The views of a scene show one set of named points, each view turned or mirrored, shifted and resized as a whole, with a little noise and some points left out.
In the rows, 100 means zero.

Scene 1
View 1
k_421: [106 126  99 122  93 107  82 114  78 102  99 118  74 113  78  98 104]
k_450: [ 95  97 113 101  93  92  78 102  97 111 105 101  95 114  82  92 119]
k_959: [110 125  93 115  90  96  92 112  82  98 100 118  84 108  77  99 107]
k_714: [108 109  94 111  84  89  93  99  88 104 105 104  96 103  83  96 116]
k_191: [110 113  94 101  84  83 100  97  93  99 100 108 104 104  83  98 121]
k_590: [126 129  68 134  80  97 108  92  69 101 109 110  86  91  80  98 105]
k_51: [102 103 105 120  92 104  75 105  83 112 110 102  82 109  80  91 112]
k_880: [101 110 103  90  87  82  96 102 100 100  95 112 105 111  83  98 121]
k_358: [108 102  95 124  87  99  85  95  81 111 112  95  88 100  80  92 116]
k_119: [ 99  89 107  89  85  75  93  89 105 108 105  92 117 104  85  92 132]
k_895: [103  97 103 102  87  85  91  95  98 108 108  98 104 106  82  95 122]
k_62: [115 123  81 125  84  96 101  98  76 101 104 111  88  98  78  98 107]
View 2
k_590: [110 105  74  81 111 132  66 104  91 108  77 115 116  95  79  84 120]
k_62: [100 100  78  81 113 121  72 100  91 109  84 110 112  98  77  87 112]
k_895: [ 86  95  96 103 104 108  89  93 105 125  94  89 107 115  80  98  99]
k_119: [ 84  98 105 115  98 105  91  92 111 129  92  79 103 123  83 100  92]
k_880: [ 82  97  95  99 112 100  79  87  95 110  88  85  90 132  82  93  78]
k_959: [ 87  97  81  80 119 106  77  97  87 106  94 108 105 102  77  89 107]
k_421: [ 82  94  79  73 120 100  80 101  83 106 105 112 108  91  73  93 112]
k_358: [ 93  95  87  93 102 112  88 100 105 125  99 102 117  92  78  97 119]
k_714: [ 92  98  88  94 107 110  82  96  99 118  92  98 110 106  77  94 107]
k_450: [ 71  89  94  93 111  88  96  95  97 122 115  94 108 101  73 104 103]
k_191: [ 91  99  91  97 108 112  79  94  97 114  86  94 102 115  81  91  96]
View 3
k_421: [129  82 101 105  80  95  98 109  95 119  86 108  85  83  90  97  76]
k_450: [114  78 112 100  96 102  87 104 104 126  88 127  92  94  98  94  83]
k_62: [123  92 103 101  79  93  97 109 105 101  92  92  89  87  84  98  86]
k_358: [115  84 104  94  92  92  93 112 112 103  91 112  93  87  97  95  92]
k_590: [128  96  96 101  76  89 104 113 109  92  92  83  89  83  82  99  89]
k_714: [119  88 105  98  86  94  95 108 109 105  91 104  89  89  91  95  89]
k_895: [108  88 114  97  98 102  85 102 114 111  98 109  97 103  93  95  95]
k_191: [115  91 113 102  91 102  86 100 111 110  97  97  94 102  84  98  93]
k_119: [104  89 121  97 105 106  77  97 118 111 102 110 101 111  91  93 102]
k_880: [112  90 118 107  94 108  81  97 106 120  97 105  93 108  85  97  92]
k_51: [118  80 105  97  90  94  94 111 106 114  89 118  91  86  99  95  87]
View 4
k_959: [116 106 116 111  82  93 119 109  87 110  91 107 120  91  74 104  94]
k_119: [106 116  91  72 111  72 108 109 110 107  93 103 105 107  99  88  88]
k_450: [111 109  87  90  83 102 125 109 100 104 108  86 115  98  85  92  83]
k_590: [132 109 125 116  87  76 111 113  91 120  61 124 141  89  63 103 103]
k_62: [128 105 124 117  80  88 119 111  87 115  74 114 135  87  61 106 100]
k_895: [112 113  96  83 103  81 111 109 106 107  89 102 114 103  89  92  90]
k_880: [102 112 108  89 100  80 113 110  96 107  99 107 100 102  95  97  90]
k_51: [125 111  95  95  92  92 116 111 103 110  80  99 132  95  73  93  91]
k_421: [117 104 110 113  75 104 128 109  86 108  92  99 127  88  69 104  91]
k_191: [111 112 113  93 100  77 112 112  97 110  86 111 111  99  88  98  94]
k_358: [128 110  93  96  91  91 116 110 105 113  80  99 134  95  70  90  94]

In a view up to two points have been moved. Name them for each view, in the order of its rows, or write -.
view 1: k_450
view 2: k_880
view 3: k_714
view 4: k_62, k_51
